Points, in no order, along strands that fork, close into loops and pass close to each other.
Points whose rows are less than 49 apart are linked; no others are. Some points are linked to none.
K_330: 3 10 8 -7 -13 23 0 2 5 -13 -11 18 -7 -2 13 -29 19 -15 -9 -17 16 30 -18 -13 -31 3 -13 -8 -12 -9 19
K_65: 19 -8 -23 13 -10 -18 -17 3 -7 -6 2 -9 14 -4 10 39 -31 1 -3 15 -10 -31 -3 16 31 -22 12 -3 -25 -5 -5
K_882: 5 0 -28 -27 1 12 -13 1 -10 -11 12 17 8 23 19 20 -51 1 5 1 -46 10 -4 15 39 -20 8 -30 -8 17 -19
K_481: 11 2 -25 4 -23 -15 4 -11 30 19 2 -19 5 -22 -24 10 32 -13 -1 32 -2 -39 -2 19 30 17 18 19 12 -18 -16
K_755: 15 10 -25 -31 -21 7 3 -7 18 -17 -10 33 4 -4 7 -9 17 -18 -15 7 1 14 -19 5 5 3 0 -15 -7 -13 6
K_445: -1 12 -11 -19 -4 15 2 -4 12 -19 -4 31 -7 6 2 -15 10 -24 4 -10 5 21 -17 -3 -2 4 -7 -11 13 2 -1
K_64: -10 -2 -10 26 -13 -8 -3 10 -3 0 19 5 -1 22 -4 38 -25 20 5 -15 -2 -38 23 -3 36 -9 1 13 20 23 -15
K_290: -31 -2 39 5 53 3 13 -8 -34 15 -6 -30 -11 14 -5 -24 -22 28 18 -8 -20 24 14 -15 -32 6 -2 18 -1 18 -2
K_999: -20 1 6 20 7 3 6 6 -15 2 5 9 -8 23 -3 6 -19 18 11 -31 4 -6 13 -12 0 -7 -9 15 23 23 -2
K_142: -19 -7 33 36 21 -9 -3 8 -23 20 -5 -35 -1 1 -2 2 -9 25 4 -11 19 -14 21 -8 -18 -2 -3 24 2 8 -1
K_465: 17 -14 4 20 5 -7 -20 5 -31 6 -3 -27 15 -9 17 21 -41 11 0 10 -5 -8 1 -1 -6 -19 6 -5 -49 -15 19
K_713: -15 1 6 -16 -10 21 18 1 29 -7 -18 13 -12 -15 -11 -47 54 -2 -14 0 8 17 -8 12 -33 28 -7 -8 -9 -19 13
K_306: -4 7 -3 -41 15 8 31 -20 24 4 -29 -5 -3 -21 -15 -46 44 -10 -22 29 -21 26 -16 8 -28 29 2 -4 -9 -20 1
K_528: 46 -10 -33 -6 -46 -22 -3 -7 21 6 -8 -4 21 -23 -5 25 20 1 -25 44 0 -31 -9 20 29 0 19 -2 -15 -28 -7
K_18: -2 0 -2 -25 17 6 2 0 -20 10 21 -7 11 16 11 26 -67 18 15 10 -56 3 16 -13 40 -9 14 -15 -13 14 -13
K_135: -33 7 38 10 40 10 17 -2 -14 14 -7 -12 -16 9 -4 -33 12 14 5 -16 15 18 10 -19 -32 5 -15 22 16 15 -4
K_308: -32 5 12 -1 3 12 24 -3 30 -4 0 0 -20 -18 -31 -41 55 -9 4 -2 6 -2 3 12 -11 30 -8 10 30 -5 -6
K_212: 36 -1 -50 -50 -13 -23 3 -22 18 -16 -13 15 24 -7 2 10 0 -14 -28 37 -26 9 -19 24 33 -6 12 -16 -7 -19 -8
K_514: -22 4 19 -5 31 10 10 -1 -17 3 -1 5 -13 24 -5 -20 -17 13 24 -20 -14 34 6 -22 -20 9 -9 8 20 26 -9
K_280: -9 -7 15 -9 49 -10 6 -13 -19 19 -5 -38 3 -3 -5 4 -32 7 16 15 -37 1 6 1 -8 4 14 0 -15 0 -3
K_815: -28 17 23 -21 37 22 22 -6 3 -5 -8 14 -25 2 -8 -46 25 -14 13 -14 -3 43 -6 -12 -34 19 -15 5 22 12 -6
K_847: 10 -8 22 28 -30 13 -17 16 -17 -1 3 -4 -1 3 19 -2 12 1 -6 -20 46 1 8 -13 -27 -13 -18 -2 -14 -7 23
K_74: -10 -4 25 -10 51 -3 16 -10 -26 31 -1 -49 3 1 -5 7 -46 18 22 22 -52 0 20 -9 3 6 16 1 -17 6 -7
K_508: 5 -9 19 -3 40 -1 -5 -11 -39 16 -8 -40 13 -9 11 5 -45 10 11 18 -32 11 3 -5 -17 -2 9 -8 -47 -11 11
K_615: -11 -7 8 29 9 -11 -1 10 -16 10 8 -12 0 10 -7 25 -28 24 8 -9 -5 -29 22 -4 11 -6 2 15 13 17 -6
K_277: -32 10 35 28 19 14 4 10 -28 12 1 -3 -7 18 2 -16 1 28 10 -42 20 13 16 -23 -30 -1 -16 24 19 27 4
K_900: 7 -14 16 35 -11 0 -24 10 -22 2 -1 -11 3 4 15 12 -20 10 -1 -13 28 -2 6 -13 -18 -14 -8 2 -20 -1 16
K_631: 28 -8 -32 -36 18 -26 -7 -14 -1 -6 6 -15 28 -8 0 22 -35 -6 -11 39 -46 0 -8 26 33 -8 22 -21 -18 -8 -5
K_70: 0 -2 -9 18 -17 -14 2 -5 25 26 11 -24 1 -21 -25 12 34 -11 4 27 7 -36 7 14 21 18 12 26 18 -12 -13
K_936: -15 8 7 14 -2 4 13 8 21 4 12 10 -9 -5 -20 -4 27 -8 11 -10 16 -21 6 7 9 11 -9 15 35 -1 -14
K_420: -10 12 8 -20 0 31 9 -7 9 -12 -20 20 -11 -4 4 -45 32 -17 -8 -12 2 42 -19 -11 -41 14 -17 -9 -9 -13 17
K_593: 4 7 -25 -3 -15 -1 -4 1 21 -18 7 31 -7 5 2 13 10 -14 2 -3 11 -14 -10 10 28 -12 -3 -2 19 2 -12
K_322: 4 -7 -5 31 -21 -13 -15 14 2 1 9 5 1 3 2 36 -2 1 3 -4 25 -29 7 4 23 -15 -1 9 9 0 -2
K_857: -6 0 4 13 3 -2 0 -1 -1 0 -2 3 -6 4 -3 1 -4 -6 4 -8 16 -4 0 -6 -2 -4 -5 9 9 0 1
K_776: -12 10 3 2 -1 11 1 1 1 -9 -3 25 -10 7 0 -7 9 -11 10 -19 13 9 -7 -6 -5 0 -7 0 19 4 -2
K_519: -17 -1 16 24 22 -8 14 -5 -2 19 3 -29 -10 3 -22 7 0 8 8 4 0 -21 18 -6 0 5 1 26 24 12 -15
K_640: -15 -1 8 25 -2 6 -8 8 -28 -2 4 6 1 23 6 12 -34 19 7 -27 3 -2 12 -12 -1 -9 -10 7 9 15 5
K_901: 5 -5 -6 29 -39 -16 -11 13 16 1 13 1 5 -9 -5 35 20 -5 4 9 29 -41 7 15 33 -13 8 14 13 -5 -7
K_368: -13 4 5 18 -3 -1 7 8 3 2 6 11 -8 8 -7 9 10 1 5 -17 20 -16 9 -1 8 -3 -10 16 28 11 -7
K_935: -9 -12 28 53 -4 -11 -16 17 -35 21 3 -32 13 4 7 28 -22 27 6 -10 21 -27 32 -5 -8 -13 -1 16 -13 1 8
K_210: -7 16 -6 -38 15 6 23 -15 22 -5 -15 7 -1 -9 -9 -33 29 -19 1 12 -16 25 -20 1 -14 23 3 -7 7 -9 0
K_234: 5 -2 6 11 -13 9 -16 1 -9 -7 -5 9 -3 4 12 -1 -1 -5 -4 -14 25 12 -10 -10 -16 -10 -11 -5 -12 -6 16
K_152: -23 -2 31 -13 52 4 21 -7 -22 23 8 -33 0 9 -5 -5 -42 26 24 5 -52 10 29 -18 -4 10 11 9 -5 17 -7
K_284: -7 6 6 20 -20 19 -20 6 -30 -14 -1 26 -1 29 20 8 -24 10 2 -32 13 19 -10 -8 -4 -14 -19 -9 4 21 8
K_27: -4 -1 5 2 28 -12 3 -13 -2 7 -9 -24 -3 -5 -4 -3 -8 0 10 6 -6 0 -3 -2 -10 1 5 8 -3 -1 1
K_787: -2 1 -11 -25 10 9 -6 2 -18 -6 16 7 8 21 14 20 -59 12 10 7 -50 13 4 2 34 -9 9 -24 -8 17 -15
K_939: 34 -15 3 23 -10 -2 -30 6 -31 0 -1 -25 10 -7 25 15 -37 13 -11 2 6 -3 -6 -6 -16 -23 3 -8 -55 -19 28
K_5: -14 -3 3 34 -6 -11 3 14 -8 9 15 -7 3 18 -9 36 -23 26 3 -19 3 -39 30 -7 25 -2 2 27 22 29 -12
K_379: -27 1 34 29 8 11 11 12 -10 15 2 -5 -6 -3 -5 -14 30 7 3 -30 40 -7 19 -5 -23 2 -18 23 24 11 1
K_775: 32 -8 -16 9 -33 -16 -14 3 11 -4 -4 2 15 -11 8 22 5 2 -14 16 16 -19 -6 7 17 -16 8 0 -24 -18 8
K_899: -32 8 41 26 20 13 18 8 -15 16 -1 -10 -14 9 -6 -22 18 19 5 -33 31 5 17 -17 -26 4 -19 29 26 23 -4
K_130: -17 -7 23 52 -8 -8 -9 23 -26 18 9 -16 9 9 4 27 -7 26 3 -25 30 -33 31 -9 -3 -10 -6 24 10 15 3
K_608: -14 -2 6 -11 43 -11 14 -11 -5 11 -4 -20 -6 6 -7 -6 -18 3 17 7 -27 7 2 -4 -7 7 10 1 4 8 -9
K_246: 18 8 -40 -61 23 -7 4 -10 20 -20 5 27 9 11 1 -6 -14 -25 -8 15 -39 35 -21 14 26 6 13 -29 16 12 -16
K_218: 4 2 11 21 -29 24 -27 6 -26 -24 0 27 -5 22 28 5 -19 2 -6 -34 21 26 -21 -11 -11 -19 -23 -21 0 20 13
K_680: -4 -6 16 17 -26 9 1 14 14 5 3 -2 -6 -18 2 -20 44 5 -7 -8 33 -7 9 -3 -26 3 -11 3 -7 -18 19
K_863: -7 -12 7 31 10 -23 -4 -1 -8 22 7 -41 0 -2 -20 31 -18 12 8 18 -13 -44 21 4 18 3 16 22 6 5 -12
K_238: 9 -3 0 -20 24 5 -12 -11 -24 -6 -6 -7 9 4 16 -6 -33 -4 4 0 -19 34 -17 -5 -17 0 5 -19 -25 2 9
K_413: 24 -5 -47 -44 12 -17 -10 -11 9 -18 12 11 21 5 8 25 -32 -13 -12 23 -48 0 -9 30 47 -14 20 -29 -4 7 -20
K_685: 30 0 -3 -7 -26 12 -24 -2 -13 -18 -10 11 2 1 23 -10 -7 -4 -22 -8 12 24 -27 -13 -20 -12 -6 -18 -34 -8 28
K_926: 14 1 -32 -53 33 -15 11 -11 19 -10 7 9 6 13 -7 0 -21 -21 1 16 -44 23 -13 13 23 12 23 -26 18 13 -18
K_84: -26 8 21 21 7 17 1 6 -25 3 -3 12 -9 24 4 -13 -10 15 10 -42 14 22 6 -19 -24 -1 -21 14 19 25 4
K_927: -9 -5 11 29 5 -15 1 6 1 16 4 -20 -3 -3 -14 19 7 2 9 -2 16 -30 17 -1 5 -1 3 21 19 6 -8
K_617: -32 3 42 7 57 5 15 -10 -26 12 -11 -26 -21 9 -1 -36 -5 22 13 -7 -2 29 8 -23 -39 7 -7 20 8 18 -4
K_335: 26 -6 -2 12 -38 1 -23 11 5 -5 2 7 4 -6 20 10 11 -2 -14 0 31 -6 -5 -6 -3 -16 -4 -6 -20 -18 21
K_106: -10 1 0 9 -36 15 -3 10 23 -12 3 30 -6 -8 -2 -14 35 -12 -3 -15 29 -4 -2 9 -9 7 -14 -8 10 -11 12
K_354: 22 -6 -17 6 -15 -11 -16 -5 5 -9 -3 -1 10 -4 12 15 -5 -3 -8 8 10 -8 -9 5 9 -12 4 0 -18 -11 8
K_516: 2 1 -18 17 -36 -9 -6 12 27 -5 19 24 1 -5 -8 27 23 -10 0 4 26 -38 2 18 38 -9 1 8 25 -3 -16
K_178: 3 -3 -24 -27 21 -12 12 -9 14 -4 12 7 -5 16 -6 16 -27 -6 10 8 -34 -3 -2 6 30 1 18 -10 15 17 -23
K_600: 6 4 1 -5 -12 -3 3 -3 16 2 -8 -1 2 -14 0 -5 22 -10 -5 7 11 -2 -9 3 -6 1 -1 5 -9 -18 11
K_358: 1 3 -19 7 -49 -1 -5 15 33 -13 12 36 2 -10 -2 14 36 -11 -3 1 26 -27 -6 23 31 0 1 -3 15 -10 -6
K_52: -20 0 17 8 37 -9 15 -13 4 19 -4 -34 -15 -3 -19 -9 12 6 11 7 -6 -7 8 -6 -9 9 2 20 20 8 -17
K_236: 34 -2 -17 0 -65 1 -14 14 18 -3 -4 21 7 -13 11 8 31 4 -22 10 28 -21 -6 7 5 -11 4 -16 -26 -26 14
K_477: 20 -4 -5 -39 28 3 -12 -13 -24 -8 -6 0 13 3 10 -16 -32 -11 -6 9 -31 49 -22 0 -18 9 5 -30 -30 2 14
K_328: -13 0 24 17 -6 3 8 2 13 9 3 -10 -4 -18 -6 -14 36 0 -1 -3 27 -10 6 -2 -16 7 -8 14 8 -12 3
K_398: -21 1 12 3 24 5 9 -1 -15 7 1 1 -10 23 -8 -5 -20 17 18 -24 -12 13 9 -15 -8 3 -9 12 16 24 -7
K_287: -26 6 36 9 35 16 9 -6 -14 3 -14 -6 -18 -3 -1 -38 15 1 3 -14 17 28 1 -17 -40 4 -13 14 4 6 6
K_511: 6 -1 -23 6 -15 -10 -15 4 6 -14 7 16 2 14 8 31 -16 -1 -1 1 -2 -21 -4 12 36 -22 2 -2 8 6 -14
K_272: 10 3 15 1 5 9 -6 -8 -4 0 -15 -11 -3 -7 11 -23 6 -2 -7 -7 15 21 -11 -13 -37 -4 -5 2 -27 -15 22
K_558: 41 -8 -30 -9 -56 -12 2 3 23 1 -13 10 14 -21 -3 10 31 -2 -29 33 9 -25 -8 21 17 2 12 -11 -18 -31 -1
K_235: 41 -13 14 22 -24 -10 -32 13 -14 13 -8 -34 5 -14 15 4 2 19 -13 7 27 -8 5 -15 -30 -25 5 -1 -49 -24 35
K_385: 15 -9 22 26 -33 3 -24 19 -11 6 4 -13 -4 -9 17 -2 21 8 -9 -8 44 -8 12 -17 -36 -20 -7 1 -26 -18 31
K_675: 20 -4 18 24 -40 20 -29 12 -16 -13 -2 4 -7 5 24 -3 3 1 -14 -25 41 11 -9 -17 -30 -22 -16 -13 -24 -10 34
K_8: -4 -5 4 -5 18 3 -11 -9 -20 -3 -11 -2 -1 6 13 -7 -22 -2 9 -7 -10 26 -12 -6 -21 -4 -3 -10 -17 2 10
K_359: -9 18 -9 -40 7 15 21 -7 24 -16 -11 27 -5 -5 -8 -37 33 -26 -2 -2 -13 33 -21 0 -17 19 -1 -13 11 -6 2
K_599: 12 2 -19 -46 32 -20 16 -22 15 -1 -9 -9 13 -6 -11 -15 -1 -19 -3 25 -38 25 -15 7 -1 13 14 -11 3 -1 -4
K_166: -4 2 -15 10 -13 -5 13 7 24 0 20 21 -14 12 -20 33 4 -3 4 -7 6 -39 7 3 39 0 0 16 45 18 -32
K_694: -20 9 -10 3 -15 4 19 1 43 -6 8 14 -14 -15 -28 -19 48 -16 4 -1 5 -18 -3 19 8 28 -4 6 34 -3 -11
K_816: -4 -12 12 38 9 -22 -10 2 -20 22 6 -42 8 -5 -9 37 -36 16 10 15 -13 -43 24 5 17 -5 15 14 -15 -1 -8
K_988: -16 5 9 0 -20 17 12 7 26 -6 -9 14 -13 -17 -6 -33 48 -5 -5 -8 19 8 -3 6 -26 18 -8 -1 -4 -15 13
K_753: -25 -3 32 31 -10 12 0 16 -3 8 12 4 -5 -8 0 -15 36 2 3 -33 49 -12 21 -1 -22 5 -20 15 15 5 7
K_642: 22 -15 22 30 -22 -10 -26 13 -11 12 -2 -26 2 -10 17 10 6 15 -7 -2 35 -10 10 -15 -27 -22 -4 6 -32 -19 28
K_230: -12 1 28 4 29 14 -4 -10 -20 0 -17 -12 -12 -2 10 -29 -5 2 5 -13 5 38 -6 -19 -45 1 -11 5 -12 1 12
K_715: -28 7 23 -12 36 18 13 1 -19 4 0 9 -17 31 1 -32 -9 12 20 -31 -17 50 2 -26 -31 10 -21 7 22 34 -7
K_320: -14 7 9 13 -6 19 -6 7 -21 -7 1 32 -11 27 9 -2 -13 7 6 -35 18 18 -4 -13 -8 -6 -19 1 19 22 0
K_437: -22 0 14 14 -21 16 8 12 19 -6 2 17 -15 -11 -8 -25 47 -5 2 -23 35 -2 5 9 -19 14 -17 4 16 -4 7
K_303: 0 3 -2 -1 10 -12 9 -7 19 7 0 -14 1 -10 -16 6 14 -10 7 13 -2 -15 -3 4 8 5 8 13 11 -6 -4
K_828: -7 -1 7 -15 12 2 7 0 -18 5 27 -9 10 13 12 29 -62 24 17 5 -54 -9 32 -19 48 -8 13 -1 -7 17 -11
K_641: -14 9 -19 5 -25 1 15 7 43 -9 18 27 -12 -10 -29 -2 39 -19 8 -3 11 -29 1 21 25 23 1 5 42 -2 -14
K_582: 9 -4 12 12 -51 12 -13 23 8 -2 4 9 -8 -10 9 -13 42 8 -10 -11 42 -10 5 -3 -29 -3 -8 -10 -19 -21 27
K_248: 2 13 -33 -27 -5 4 4 -3 22 -24 4 38 -6 9 1 3 5 -25 1 -1 -5 3 -19 9 27 -6 -1 -13 22 6 -19
K_911: 5 -2 -31 -7 -3 -6 -8 0 6 -13 11 17 -1 17 8 28 -29 0 5 0 -19 -12 -3 13 41 -22 6 -15 9 12 -20
K_408: -16 -11 28 36 -24 -4 2 13 0 16 14 -16 1 -17 -3 3 42 5 2 -5 43 -27 23 1 -12 4 -7 19 12 -4 1
K_170: -22 4 28 33 -18 23 2 21 -16 6 7 18 -5 8 8 -8 23 4 1 -47 51 3 13 -10 -23 1 -26 10 22 15 7
K_98: -37 11 20 -1 22 21 29 -1 24 -8 -2 9 -23 -15 -18 -50 50 -7 6 -7 10 13 -1 4 -25 27 -9 9 20 1 -1
K_820: -19 2 26 22 12 2 13 -2 10 14 4 -19 -10 -16 -18 -14 34 0 10 2 16 -17 12 1 -7 13 -4 24 23 -1 -7
K_206: -7 20 1 -31 5 31 3 -7 1 -22 -14 32 -12 6 8 -40 19 -26 -2 -15 -7 59 -30 -16 -37 14 -15 -18 -4 3 10
K_810: 6 -3 -36 -25 9 -13 -3 -5 12 -14 10 14 1 16 6 21 -25 -9 5 13 -27 -4 -8 14 33 -9 13 -18 8 12 -18
K_942: -22 1 30 19 29 -1 17 -12 3 21 3 -35 -15 -14 -19 -20 29 0 5 16 10 -11 7 -5 -10 21 0 30 19 0 -9
K_668: -27 14 21 -12 22 24 24 -6 13 -8 -9 10 -18 -11 -9 -51 37 -12 7 -10 5 29 -4 -5 -35 23 -14 5 14 -3 1
K_427: 26 -6 -21 -42 38 -23 7 -13 -1 2 6 -18 24 -6 -7 7 -37 -11 -2 38 -51 12 -7 19 25 5 30 -23 -11 -3 -6
K_622: 23 9 -39 -43 -33 1 12 -9 26 -19 -18 39 11 -8 -1 -13 23 -17 -32 18 -2 8 -21 18 12 9 -1 -24 -11 -24 -4
K_438: 15 -13 7 7 21 -11 -13 -4 -31 7 -8 -29 12 -11 11 11 -36 8 4 16 -12 3 0 -3 -14 -9 6 -8 -46 -14 20
K_752: 6 0 21 -1 6 16 -16 -9 -18 -4 -15 -6 -9 -2 18 -26 -5 -4 -6 -13 10 40 -17 -21 -44 -2 -12 -7 -26 -6 25
K_933: -25 12 26 -14 46 17 16 -6 -12 4 -8 4 -23 13 0 -41 6 0 16 -17 -9 45 0 -22 -38 12 -15 4 19 21 -9
K_842: -29 6 12 13 -5 6 21 3 32 0 13 3 -15 -16 -28 -25 48 -13 7 -7 14 -16 7 12 2 24 -7 13 39 2 -10
K_883: -1 1 7 -5 22 1 0 -11 -1 -2 -15 -8 -2 -3 2 -10 0 -7 4 0 2 16 -10 -4 -23 0 0 0 -14 -6 8
K_134: 18 -1 -21 -35 -26 11 19 -1 20 -5 -30 27 0 -14 -9 -30 39 -9 -31 14 -2 9 -18 13 -21 18 -1 -20 -22 -29 8
K_273: -11 22 -10 -49 14 20 11 -5 13 -18 -11 35 -8 2 -1 -40 24 -31 5 -8 -17 52 -26 -9 -23 21 -8 -19 11 6 0
K_707: 21 1 -10 -56 45 -1 -9 -8 -13 -3 -1 3 20 3 4 -22 -35 -14 -5 20 -47 63 -22 6 -10 18 12 -32 -21 5 4
K_825: 3 9 -6 -44 20 -5 27 -24 25 5 -21 -9 2 -19 -12 -31 28 -15 -10 24 -21 21 -14 3 -15 23 7 -2 1 -16 -1
K_832: -8 5 0 -32 2 13 27 -9 26 -2 -28 4 -7 -18 -12 -47 46 -5 -17 11 -7 23 -13 6 -33 31 -1 -6 -12 -21 5
K_555: 3 1 -10 6 -40 6 -3 14 26 -11 7 29 -1 -11 2 -4 36 -10 -4 -5 33 -15 -2 12 8 2 -8 -6 2 -12 7
K_648: 15 -2 -8 8 -9 2 -20 0 -9 -12 -7 6 1 3 17 10 -18 -5 -4 -3 10 6 -13 -1 -4 -16 -3 -11 -23 -3 14
K_454: 12 10 -40 -31 -12 -2 -5 -9 21 -25 1 32 5 4 9 7 4 -23 -8 10 -9 6 -22 16 32 -8 2 -16 9 0 -10
K_96: -8 -15 27 39 10 -6 -15 8 -37 15 -6 -36 10 -2 8 16 -33 24 6 -4 10 -14 22 -8 -17 -13 -2 13 -30 -5 14
K_417: 20 -7 -14 15 -41 -18 -11 5 19 1 9 -4 13 -17 -1 29 24 -3 -9 19 19 -33 0 13 24 -8 11 8 -7 -16 0
K_504: -14 12 4 24 -27 24 -7 15 -21 -10 7 38 -4 26 11 4 -4 12 2 -47 30 9 -2 -12 -1 -13 -24 2 28 28 -3
K_688: 35 -12 -29 -22 10 -26 -11 -14 -14 -7 0 -19 30 -12 7 24 -36 1 -14 38 -35 -8 -9 20 27 -13 18 -20 -38 -15 2
K_373: -9 -2 -20 15 -14 -6 5 7 10 -6 20 21 -10 26 -8 40 -14 10 1 -11 -4 -39 19 1 47 -6 2 15 35 26 -25
K_361: 20 12 -44 -55 -2 -5 1 -13 23 -28 1 33 8 7 6 -5 2 -27 -14 14 -25 25 -20 16 25 -2 9 -26 10 1 -13
K_817: 19 -3 -29 -53 38 -11 7 -5 4 -1 7 2 17 8 -5 5 -42 -8 -3 29 -55 24 -10 18 31 10 28 -29 1 7 -19
K_756: -8 -5 23 2 34 -2 2 -5 -43 19 -6 -35 12 -2 11 16 -55 15 16 12 -32 1 11 -10 -4 -8 11 -3 -38 -7 8
K_748: 6 6 7 10 -28 23 -13 7 -2 -14 -3 19 -8 1 13 -10 10 -10 -8 -20 31 18 -12 -14 -18 -5 -18 -10 -6 -8 22
K_326: -26 -4 30 -4 47 6 15 -2 -27 14 4 -20 -4 16 -4 -15 -30 26 22 -10 -35 21 18 -20 -14 6 -1 12 2 22 -7
K_493: 2 11 -33 -3 -36 2 -1 6 35 -21 14 41 -1 -3 -5 12 27 -20 -2 -1 11 -24 -12 25 40 -4 -2 -1 23 -4 -18
K_625: 4 0 -19 -38 34 -11 12 -9 14 -5 1 5 0 8 -7 -8 -12 -19 8 11 -33 20 -17 4 9 11 16 -16 12 9 -12
K_721: -8 -4 10 34 -13 8 -16 12 -26 0 0 4 0 13 10 13 -15 13 2 -26 28 -3 8 -10 -10 -14 -13 7 2 7 11
K_215: 16 -6 16 27 -28 19 -30 5 -26 -17 -3 10 -6 14 28 3 -12 4 -14 -27 32 20 -18 -16 -26 -21 -18 -18 -18 3 24
K_190: 27 1 -50 -46 3 -26 -3 -17 16 -17 0 10 21 1 0 17 -10 -17 -15 33 -33 0 -14 27 41 -7 19 -18 2 -4 -12
K_649: 1 -9 22 17 23 -10 -4 -1 -37 20 -4 -40 13 -11 10 25 -54 17 12 19 -24 -16 17 -6 2 -11 14 2 -38 -8 7
K_689: 9 13 -23 -33 -1 3 -4 -10 7 -21 -7 27 3 4 11 -13 8 -22 -9 0 -4 29 -23 1 -4 2 -3 -16 -2 -4 6
K_972: -20 -5 14 50 -4 -17 -4 17 -16 23 15 -23 5 9 -9 36 -9 23 5 -15 17 -45 38 -8 13 -5 3 30 23 20 -10
K_898: 11 -20 25 38 -4 -2 -27 10 -34 9 -4 -35 4 -1 15 12 -26 16 -2 -5 21 -6 8 -9 -25 -18 -4 2 -42 -14 25
K_854: -12 -7 17 41 -14 -9 -2 14 -4 14 11 -12 -2 -3 -11 20 23 5 7 -11 35 -34 21 1 4 0 -7 23 24 5 -7
K_137: 19 4 -24 0 -13 -25 3 -12 23 16 -3 -27 11 -22 -19 17 19 -10 -5 37 -7 -29 -7 14 25 11 21 17 0 -16 -7
K_872: -8 5 -17 5 -17 0 14 7 33 -8 20 31 -11 -1 -17 10 21 -15 7 -5 6 -32 3 10 34 5 -3 10 39 6 -23
K_823: -5 -3 -8 -32 42 -8 17 -11 12 1 5 -3 -11 16 -12 -6 -20 -6 15 3 -40 21 -2 -4 7 14 11 -11 19 20 -21
K_89: -15 -1 7 16 5 -2 -1 5 -22 8 12 -11 7 14 -1 30 -49 26 13 -3 -25 -24 28 -10 27 -6 8 6 -2 17 -5
K_310: 3 -11 10 28 8 -20 -15 2 -26 12 -1 -36 11 -8 2 32 -38 13 8 12 -11 -27 15 3 10 -9 12 5 -27 -5 5
K_877: 43 -13 7 20 -13 -9 -29 6 -25 8 -8 -35 11 -10 15 6 -19 18 -13 7 11 -6 -3 -11 -29 -23 8 -5 -59 -24 39
K_187: -9 3 8 18 -5 -2 9 -3 22 18 6 -22 -5 -22 -22 -6 39 -6 4 17 12 -27 8 10 6 17 3 24 20 -12 -9
K_515: 37 -7 -36 0 -31 -29 2 -13 21 19 -7 -21 18 -23 -14 23 20 -9 -16 48 -6 -33 -6 20 33 9 21 10 -7 -25 -11
K_723: -21 12 18 27 -20 24 1 21 -16 -1 9 31 -4 18 6 -5 12 6 5 -50 43 2 7 -13 -9 -5 -25 10 31 22 0
K_39: 37 -14 -30 -5 -7 -27 -19 -9 -9 -9 -7 -16 24 -13 12 31 -24 5 -16 32 -19 -15 -7 17 22 -19 13 -8 -39 -18 8
K_38: 20 -6 -4 3 -59 5 -10 20 12 1 -3 10 0 -17 9 -7 37 8 -18 1 33 -15 0 2 -19 -5 0 -14 -23 -24 18
K_264: 8 8 -10 -46 35 -16 21 -29 20 8 -19 -25 7 -17 -16 -26 14 -17 -11 35 -35 23 -13 6 -11 23 11 -2 2 -11 -1
K_692: 42 -11 -32 -5 -21 -24 -16 -6 5 -7 -9 -6 21 -11 8 24 -7 2 -23 29 -6 -15 -11 12 22 -15 9 -4 -31 -19 9
K_497: 31 -7 -20 -7 -58 -5 4 11 26 4 -12 16 4 -20 -1 2 39 2 -23 17 20 -21 -5 18 5 8 8 -13 -18 -27 5
K_550: -9 2 7 6 4 -1 2 2 -27 5 24 -13 12 10 8 35 -62 28 18 1 -41 -25 34 -19 42 -14 7 5 -9 14 -8
K_669: 5 1 -17 13 -20 -7 -13 6 10 -10 5 16 0 1 3 26 -3 -9 2 2 17 -18 -4 7 27 -15 0 2 9 3 -6
K_449: -7 -5 -13 -32 31 -5 20 -8 20 -1 13 5 -13 23 -12 8 -24 -2 16 0 -35 8 4 -5 23 14 12 -5 29 26 -31
K_78: 30 8 -46 -48 -27 -9 4 -15 23 -21 -15 31 19 -8 0 3 14 -17 -32 31 -15 10 -21 22 24 2 5 -22 -4 -20 -3
K_751: 17 -2 -38 -39 8 -1 -12 -1 7 -12 16 17 11 17 13 24 -41 -7 -4 12 -52 7 -4 25 50 -18 17 -32 -2 13 -25
K_204: -21 11 12 -3 19 6 23 -8 18 1 2 5 -19 -6 -17 -22 24 -13 14 -5 2 1 4 -2 -6 13 -7 13 30 5 -13

How many points has the smallest loop of links through each point below? Write - if it is on no loop.
K_715 | 25
K_135 | 14
K_511 | 14
K_550 | 28
K_417 | 17
K_582 | 14
K_723 | 9
K_832 | 19
K_516 | 7

A fork is a point with three links, a tip a point with one. Leave the first point through the second and follow the links. Name the first fork or tip that comes.
K_935, K_96 | K_842
K_748, K_330 | K_825
K_284, K_218 | K_863
K_359, K_273 | K_775

A piece is two or more points that can be reached from each other along the links. Count, over all rows, the pieces, the separate loops (a circle has one, a figure eight two, a Y none), the forks (points with three links) and the tips (points with one).
pieces | 4
loops | 10
forks | 15
tips | 3

Name the points in between on the shortest way along the links from the first point to the second, in order.
K_238, K_877 | K_8 K_883 K_272 K_752 K_230 K_287 K_135 K_899 K_277 K_84 K_320 K_284 K_218 K_215 K_675 K_847 K_385 K_642 K_235
K_413, K_445 | K_190 K_212 K_78 K_622 K_755 K_689
K_445, K_308 | K_776 K_857 K_368 K_936 K_842
K_936, K_96 | K_842 K_694 K_641 K_872 K_166 K_373 K_64 K_5 K_972 K_130 K_935
K_210, K_39 | K_825 K_264 K_599 K_625 K_926 K_817 K_427 K_631 K_688
